Each row is a point on a landscape with many valleys, with its height.
From any point a ball rolls to the lowest of the 2 points nearest to it. It stops when none of these is lower. Distance is the straight distance between rows; heights are no part of it.
Q_68 h=3.09: [134 139  96 127 146 140 128  81  97 172 122 110 146 122 107 114 147 100
  89 143 101 157 104]
Q_704 h=2.29: [112 134  58 130 143 126 138  75 120 189 102 122 105 160 159  97 138  96
 133 164 136 117 123]
Q_844 h=5.50: [121 131  98 170 183 157 132  96 149 187 130 133 153 127 159 137 137 103
 150 118 154  88 107]
Q_13 h=5.82: [170 156 124  97  92 115 102 116  72 110 155  91 137 131  97 111 124 125
  89 131  82 200 125]
Q_506 h=3.28: [122  94 166  84  65  91  59 160  71  55 115 143 140  97  76 153 131 160
 101 102 113 182 143]
Q_447 h=4.96: [145 139 151 169 166 160 168 130 187 161 141 125 158 133 147 152 131 136
 167 103 135  93 116]
Q_165 h=4.09: [154 109 180 121 113 127 171 173 118  90 123 133 178 123 124 176 124 129
 105 105 116 143 156]
Q_520 h=4.94: [149 159  91 144 120 138  85  81 111 192 107 126 143 127 107  77 163 136
 121 138  89 204  97]
Q_569 h=2.50: [117 112 192 119 111 132 152 184 146  97  99 151 104 112 120 143 107 155
 125 126 128 109 146]
Q_503 h=2.99: [120 154 124 101 130 109 149 121 141 137 110 119 122 133 108  84 110 152
 102 174 128 156 129]
Q_535 h=2.58: [126 140  78 173 142 142 124  81 175 197 112 121 119 161 156 110 137 121
 186 122 131 111 105]
Q_943 h=5.66: [145 123 107 169 155 157 147 133 180 157 184 117 100 144 180 145 119  98
 202 114 146  44 126]
Q_795 h=1.77: [127 135  93 131 136 116 161 103 197 177 189 105  72 168 167  90 121  96
 210 158 171  54 153]
Q_419 h=4.28: [ 96  87 173 128 103 131 103 190 115  52  94 138  97  99 125 175 114 158
 132  92 140 113 124]
Q_203 h=4.51: [136 105 197 115 105 132 139 162  91  68 127 150 183  94  94 195 148 129
  91  78 118 163 148]
Q_31 h=2.74: [149 144  81 121 132 109 152  79 142 181 115  86 128 164 130 113 120  99
 131 166 118 132 112]
Q_342 h=2.64: [ 67 100  92 122 148 136 125 139 113  70 125 145  82 133 157 165 153  97
 131 114 168  66 110]
Q_607 h=5.65: [141 149 152  90  77 113  82 137  64  71 142 106 105 116  86 111 127 142
  85 126  93 207 126]
Q_965 h=4.11: [144 128 121 107 106 110 111 133  94 112 119 119 134 133 125 128 106 130
  95 129 103 145 132]
Q_808 h=5.14: [179 160 122 134 116 127  79 104 118 181 138 114 178 106  76  78 154 153
 111 144  85 219 108]
Q_532 h=3.45: [116 126 110  99 116  86 115 142 129  85 117 122 115 142 135 105  92 154
 111 160 149 133 143]
Q_940 h=6.42: [119 127 154  98 120 130  57 106  44  87 184 157 172  84  59 145 172 118
  74  94 108 183 141]
Q_522 h=5.32: [170 152 136 125 112 134  67 133  96 142 136 120 142  86  87  78 134 158
  90 143  87 218 125]
Q_212 h=3.42: [101 152 129  92 111 121 126 113  96 125 101 145 107 122 101  87 139 137
  84 152 108 163 120]
Q_880 h=1.58: [136 143  92 151 118 115 148  97 221 182 164  93  78 166 148  89 104 122
 224 142 158  90 141]
Q_703 h=4.24: [ 94 101 129 107 122 115 113 151 110  70 111 149 131 124 125 158 129 133
 110 109 143 103 124]
Q_258 h=4.52: [117  93 149 128 104 118 165 205 161  87 167 121  68 135 144 163  78 114
 179 132 139  63 174]
Q_684 h=5.10: [146 118 116 142 134 139 146 147 154 133 138 122 112 145 171 145  93 115
 158 117 123  73 136]
Q_510 h=5.90: [134 116  80 159 174 139 136  93 164 181 162 113 111 158 182 127 139  90
 187 136 176  47 130]
Q_841 h=3.80: [ 93  72 157 100  83 105  78 170  98  42  93 129 114  97  88 174 129 156
 120  91 127 151 124]
Q_290 h=5.57: [ 83 138 140 139 161 162 120 113  95 131 105 176 139  87 126 140 163 119
  88  99 137 125 103]
Q_398 h=5.49: [145 143 152 112  92 136  58 135  60 104 135 129 100  85  78  88 142 146
  79 133  86 213 127]
Q_664 h=3.12: [120 102 184 125 116 128 183 195 166 106 128 157 116 119 124 166 101 130
 145 128 131  81 166]
Q_473 h=1.12: [ 98 144  96 119 133 119 155 109 172 161 148 135  75 168 173  78 128 109
 183 161 163  66 145]
Q_184 h=3.78: [155 127 104 144 176 128 132  88 124 152 138  94 185 136 135 128 138 123
 103 136 141 135 118]
Q_629 h=4.19: [101 124 107 123 120 127 124 136 126 131 101 143  81 133 148 110 101 123
 121 143 124 101 135]
Q_809 h=2.69: [127 136  60 145 153 140 128  62 102 196 103 115 138 146 143 111 159  86
 117 141 117 141 105]
Q_993 h=3.07: [168 163 101 106 118  87 163  91 152 173 122  81 154 162 110 108 109 124
 134 176 117 163 112]
Q_926 h=2.18: [112 133  69 180 150 130 135  51 179 219 106 114 143 176 136 110 173 116
 201 135 152 121  86]
Q_93 h=2.56: [115 156 113 144 153 135 141  96 166 167 108 116 115 137 122  73 128 153
 133 162 138 156 118]
Q_214 h=4.08: [123 130 188  81  87 110 141 153 101  79 115 128 129 107  64 129 134 150
  78 141 107 187 140]
Q_805 h=4.73: [133 135 174 120 139 146 131 124  94  93 140 127 167 106  90 140 156 143
  73 102 118 171 125]
Q_745 h=4.77: [147 110 133 128 126 127 141 158 125 111 121 132 145 127 146 165  95 121
 120 114 119  94 140]
Q_240 h=5.98: [164 141 125  98 109 117  72 104  54 115 179 118 175 119  90 115 145 119
  78 120  89 189 136]
Q_85 h=6.01: [133 140 128 151 153 164  90 104  93 161 118 147 148  78 105 114 147 133
  83 111 101 179 107]
Q_792 h=4.40: [122 131 179  89 109 120 103 133  82  71 145 137 153  96  59 125 157 154
  70 122 113 194 139]
Q_143 h=5.25: [120 142 124 187 173 172 141 109 187 191 130 145 127 126 159 129 142 126
 192 100 146  84 102]
Q_511 h=3.75: [115 148 153  76  84 102 134 143  99  94 103 132  98 120  92 106 118 146
  89 154 110 171 123]
Q_72 h=6.35: [133 128 149 177 149 174 108 148 135 126 104 140 102  94 156 140 105 149
 133  90 130 118 116]
Q_163 h=4.45: [151 112 148 112  85 106 133 172 116 105 103 129 130 126 134 151  79 136
 116 124 102 128 151]
Q_698 h=6.19: [119 125 123 100 122 123  71 107  56 103 146 147 163 102  98 123 156 121
  70 112 110 165 129]
Q_848 h=4.17: [111 111 120 124 108 117 149 170 148  96 144 110  55 147 152 136  78 115
 162 141 139  74 152]
Q_884 h=6.61: [118 102 134 140 145 135 149 184 153  84 183 143 107 132 168 184 118 105
 178 119 161  33 143]
Q_719 h=3.84: [111 105 114 100 135  92 113 135 116  81 123 137 159 136 134 127 123 147
 102 139 157 111 143]
Q_190 h=3.82: [104 112 124 106 100  97 132 167 137  93 112 128  81 137 137 128  79 136
 135 147 140  99 149]
Q_126 h=2.36: [168 117 193 119  83 115 121 178  99  75 110 124 155 115 121 144 108 162
 103 109 107 184 154]
Q_539 h=5.03: [113 127 141 116 169 132 129 109  92 113 144 137 187 103 101 145 162 127
  73 119 139 138 120]
Q_76 h=6.85: [101 124 131 158 170 161 139 164 162 107 174 158  99 116 177 162 134 112
 173 106 171  37 124]
Q_387 h=3.44: [168 139  94 144 146 126 126  74 127 182 132  82 181 137  99 121 146 117
 115 138 103 172 100]
Q_278 h=4.34: [138 157 160 119 138 142 150 113 136 147 113 134 163 135 124 108 150 148
 111 118 109 140 109]
Q_576 h=6.36: [127  93 111 134 162 131 149 157 157 112 210 133  94 139 172 173 127  74
 184 142 176  12 150]
Q_223 h=4.74: [133 156  99 131 111 133 107  98 119 170  90 134 110 132 130  78 124 135
 120 144  95 174 110]
Q_482 h=4.07: [150 101 136  99  97  77 164 173 131  66 128 108 163 152 138 160  87 134
 118 151 140 145 185]
Q_798 h=5.81: [ 94 142 101 145 168 159 111  85  81 159 110 157 146 100 130 108 175 113
  86 121 127 158 107]
Q_722 h=2.12: [136 131  92 162 141 132 138 106 188 176 137 104 101 152 155 108  98 127
 183 135 142  96 136]
Q_509 h=6.12: [122 106  96 141 182 137 137 119 147 140 187 130  95 153 191 144 150  72
 176 150 197  17 136]
Q_734 h=2.11: [124 156 111 170 151 144 125  78 175 182 100 112 144 146 117  85 159 162
 151 131 128 174  86]
Q_335 h=3.70: [179 172 145 109  98 116 139  97 135 167 115 113 169 153 108 105 139 145
 125 129  84 181 100]
Q_768 h=5.33: [ 91 122 116 136 184 142 131 107 107 141 121 152 166  99 127 142 149 114
  86 129 158 106 115]
Q_336 h=1.64: [133 150  79 152 147 116 130  59 163 196 111  97 154 169 126  89 158 137
 162 151 141 156  90]
Q_740 h=3.23: [ 79 117 132 123 133 143 146 163 136  71 133 141  74 143 151 146 143 122
 142 117 152  67 114]
Q_727 h=3.69: [156 111 183 135 113 130 188 181 155 118 119 147 165 127 137 170 101 132
 133 121 117 122 171]
Q_764 h=6.18: [135 135 134 171 151 168 101 118 126 161  97 143 122  91 134 120 123 142
 115 104 109 148 105]
Q_614 h=7.06: [ 85 126 106 164 178 164 125 133 138 136 132 167 109 111 177 145 136 106
 146 108 171  64 120]
Q_364 h=3.76: [124 109 133  91  80  98  83 152  78  81 107 138 128 114 105 136 110 139
  91 118 106 152 132]
Q_995 h=5.41: [146 131 129 162 123 153 141 149 183 166 156 137  83 140 173 129 101 114
 206 107 118  56 134]
Q_541 h=4.90: [109  90 159 113 134 122 145 154 105  80 125 143 171  96  93 206 136 115
  91 101 136 122 135]
Q_561 h=5.91: [169 115 116 170 140 133 173 129 214 174 198  86 115 160 159 149 111  99
 226 125 147  61 150]
Q_736 h=3.83: [ 91  93 156 116 118 129 133 191 138  56 123 152 106 124 133 178 126 138
 145 103 148  80 129]
Q_810 h=7.24: [ 76 132 112 168 167 168 120 121 134 157  96 179  95 103 162 109 141 125
 133 116 149 110 128]
Q_368 h=3.38: [175 158 114 132 109 100 152  85 174 194 110  91 169 161  90 113 131 139
 159 148  98 178  94]
Q_166 h=4.01: [163 157 145 102 122 117 154 106 117 128 140 106 184 156 117 116 145 136
 102 125 105 162 121]
Q_51 h=1.79: [ 88 131  68 123 147 122 152  88 135 163 120 131  73 160 168  90 135  93
 145 176 167  88 148]
Q_169 h=1.82: [137 107 205 114  83 121 118 187 114  76  86 137 110 100 114 143 109 171
 112 116 119 151 143]
Q_546 h=2.81: [160 115 201  93  63  99  84 173  73  49 122 135 152 109  98 143 126 169
 106 102 108 196 158]
Q_88 h=3.77: [145 121 116 106 119  80 154 152 140  92 130  94 137 145 134 127  76 143
 116 167 145 140 164]
Q_209 h=4.50: [ 99 144  99 131 121 146 123 105 110 155  86 152  85 134 148  94 136 116
 115 138 108 137 117]
Q_373 h=4.65: [139 145 156 135 140 143 169 138 162 138 119 127 140 141 137 126 119 145
 137 124 123 112 121]

Where does a ball stop that starts at each point below?
Q_614 | Q_169
Q_943 | Q_169
Q_607 | Q_532
Q_561 | Q_169
Q_447 | Q_473
Q_203 | Q_169
Q_184 | Q_473
Q_387 | Q_473
Q_764 | Q_336

Call two points neighbours if one is among the 2 nearest of the other. Go from one point of each pair to the other, from neighbour to neighbour, staying as low as possible. Name the highest point that can't be avoided.
Q_880 / Q_336 | Q_535
Q_473 / Q_880 | Q_795
Q_169 / Q_532 | Q_419
Q_342 / Q_532 | Q_703
